Points, in no order, along strands that fork, close into loops and pass close to each other.
Points whose rows are less than 18.4 apart are linked; no others are.
Q_660: [-39   9   4   2  13 -10 -13  -3   0  14  -1]
Q_925: [-19  -6   1 -26  -6  28  13  -6 -10 -10  17]
Q_266: [ -4   5   8  27  -1 -24 -19   1   5  16 -18]
Q_973: [-32  -1   1 -22   4  19   7  -4 -11  -5  13]
Q_846: [  8   7   1 -11  15  -5  10   5  -5 -16  -4]
Q_58: [ -3   3  13  10 -16  -5 -11  -4   3   9  -6]
Q_648: [  5   2  -1  47  11 -40 -24   9   3  22 -32]
Q_157: [ 17 -21 -20 -37 -12  49  31  -3   0 -23  33]
Q_299: [ 11 -22 -16 -36 -19  50  26  -7  -4 -19  35]
Q_71: [ 37 -25 -26 -38 -14  49  33  -3  12 -22  42]
Q_887: [ 32   5   8  19 -15 -14  -8   0   3   5 -13]
Q_729: [ 11  11   5  10   9 -18  -4   4  -3  -1 -13]
Q_654: [ 13 -13  -7 -30 -21  37  19  -9  -4 -15  27]
Q_926: [ 31 -28 -30 -39 -13  55  35  -1  10 -25  43]
Q_396: [ 15   3   5  42  -3 -32 -21   6   2  18 -29]
Q_113: [ 15 -18 -10 -32 -24  45  23  -7  -4 -16  33]
Q_706: [-24   3  10  15  -9 -10 -18  -7   7  17  -7]
Q_49: [  4  -1  -2 -26   9  14  18   4  -4 -22   7]
Q_656: [ 15   4  10   4 -16  -3  -3  -5   2   1  -3]
Q_462: [-14   5   3  38   7 -33 -28   4  10  24 -24]
Q_116: [ -9   9   8  11   7 -17  -9   1   0   7 -11]
Q_454: [ 19  -4  -2 -23  -7  18  18  -1  -1 -18  14]
Q_914: [ -4   7   8   5   2 -12  -6   0  -1   2  -8]
Q_612: [ -9   4   1 -18  12   4  10   2  -6 -13   2]
Q_938: [ 17   1   2 -16  -7  10  11  -1  -2 -13  10]
Q_814: [-14 -11  -8 -33  -5  39  23  -3 -11 -18  21]
Q_747: [-37   6   5  -9   7   4  -3  -4  -6   5   4]
Q_419: [-10  12   3  23  20 -31 -15   5   0  14 -18]
Q_758: [-25  -3   3 -21  -4  20   8  -8 -10  -4  12]
Q_913: [-19  11  -1  33  27 -38 -24   7   2  22 -22]
Q_749: [ -6 -17 -18 -39   0  46  29  -1  -7 -26  25]
Q_86: [-29   5   6  26   5 -24 -23  -1   9  24 -13]
Q_558: [  0  10  -2  40  26 -41 -19  12  -3  20 -29]
Q_6: [-12 -15 -13 -37  -2  42  27  -3  -9 -22  24]
Q_676: [-10  11   7  16  13 -24 -13   3   1   9 -15]
Q_510: [ -6   6   5  33   4 -29 -21   5   4  19 -22]
Q_368: [  6   8   6   2   4 -10   0   2  -2  -4  -7]
Q_2: [ 12   3   1  46   6 -37 -22   8   0  21 -31]
Q_621: [-34   7   7  17   6 -17 -21  -3   7  20  -8]
Q_504: [-17  12   2  27  21 -34 -21   5   2  19 -20]
Q_840: [ 21 -15 -15 -35  -9  39  27  -1   3 -24  28]
Q_690: [-15   9  -4  42  27 -43 -28   9   3  26 -26]
Q_868: [-41   8   5  11  10 -15 -18  -4   4  20  -4]
Q_430: [ 32 -13 -13 -31 -12  33  26  -2   6 -22  27]
Q_642: [ 25   6   8  29  -7 -24 -12   4  -1   9 -22]
Q_682: [  7  13   4  13  16 -25  -5   6  -5   0 -17]
Q_997: [-20  -9  -5 -31  -6  34  17  -6 -12 -13  20]
Q_298: [-24   7   8   2   5  -8  -8  -2  -1   8  -4]
Q_422: [-25   4   5  35   5 -28 -28   0  12  27 -19]
Q_637: [ -6   7  -4  44  27 -44 -24  11  -1  24 -30]
Q_839: [-13   3  -1 -24  13  11  13   4  -7 -15   6]
Q_489: [ 11 -10  -4 -28 -15  31  18  -5  -3 -15  22]
Q_946: [ 33   3   8  13 -18 -10  -6  -2   2   2  -8]
Q_639: [  9   3   0 -19  11   2  15   5  -3 -18   1]
Q_91: [ -5   8   2 -10  17  -5   7   4  -4 -11  -2]
Q_959: [  8   2  12   8 -17  -4  -6  -4   3   6  -6]
Q_160: [ 39 -17 -18 -33 -16  38  27  -3   9 -21  34]
Q_139: [ 14   3   5 -10  -9   4   6  -2  -1  -8   4]
Q_7: [-15   3  13  12 -16  -4 -14  -6   6  14  -6]
Q_547: [-33   8   5  -4   8  -4  -7  -3  -3   7   1]
Q_48: [ 13   4   8  -4 -11   0   2  -3   0  -3   0]
Q_256: [ 28   2   8   6 -19  -3  -2  -4   3  -1  -3]
Q_280: [ 34   5   6  25 -10 -20 -10   2  -2   6 -18]
Q_545: [ 17  -7  -5 -26  -9  25  20  -2   0 -19  18]
Q_215: [ 18   4   7  35  -6 -26 -17   3   2  13 -25]
Q_854: [ 42 -21 -22 -35 -14  43  32  -3  13 -22  39]
Q_875: [  3   9   2  33  19 -37 -17   9  -2  15 -26]
Q_754: [-37   2   4 -15   6  10   2  -4  -9   1   8]
Q_275: [  3  -4  -7 -29   8  22  21   2  -4 -23  13]
Q_90: [-18   2  10  25 -10 -15 -21  -4  10  21 -14]

A fork is a point with three links, a tip a point with one. Leave the first point through the second and follow the links. Name the first fork or tip that comes.
Q_299 / Q_157 -> Q_926
Q_914 / Q_368 -> Q_682
Q_758 / Q_973 -> Q_547
Q_280 / Q_887 -> Q_656
Q_887 / Q_280 -> Q_648
Q_49 / Q_639 -> Q_839
Q_504 / Q_913 -> Q_875
Q_754 / Q_973 -> Q_749
Q_839 / Q_612 -> Q_275

How many points has the smallest loop of links through each point below? Write - if it is on no loop.
Q_545 -> -
Q_997 -> -
Q_639 -> -

A piece is two or more points that can be reached from each other along the links. Count, over all rows, the pieces, the separate loops (a circle has one, a figure eight two, a Y none), the forks (points with three links) and the tips (points with one).
pieces -> 4
loops -> 0
forks -> 2
tips -> 10
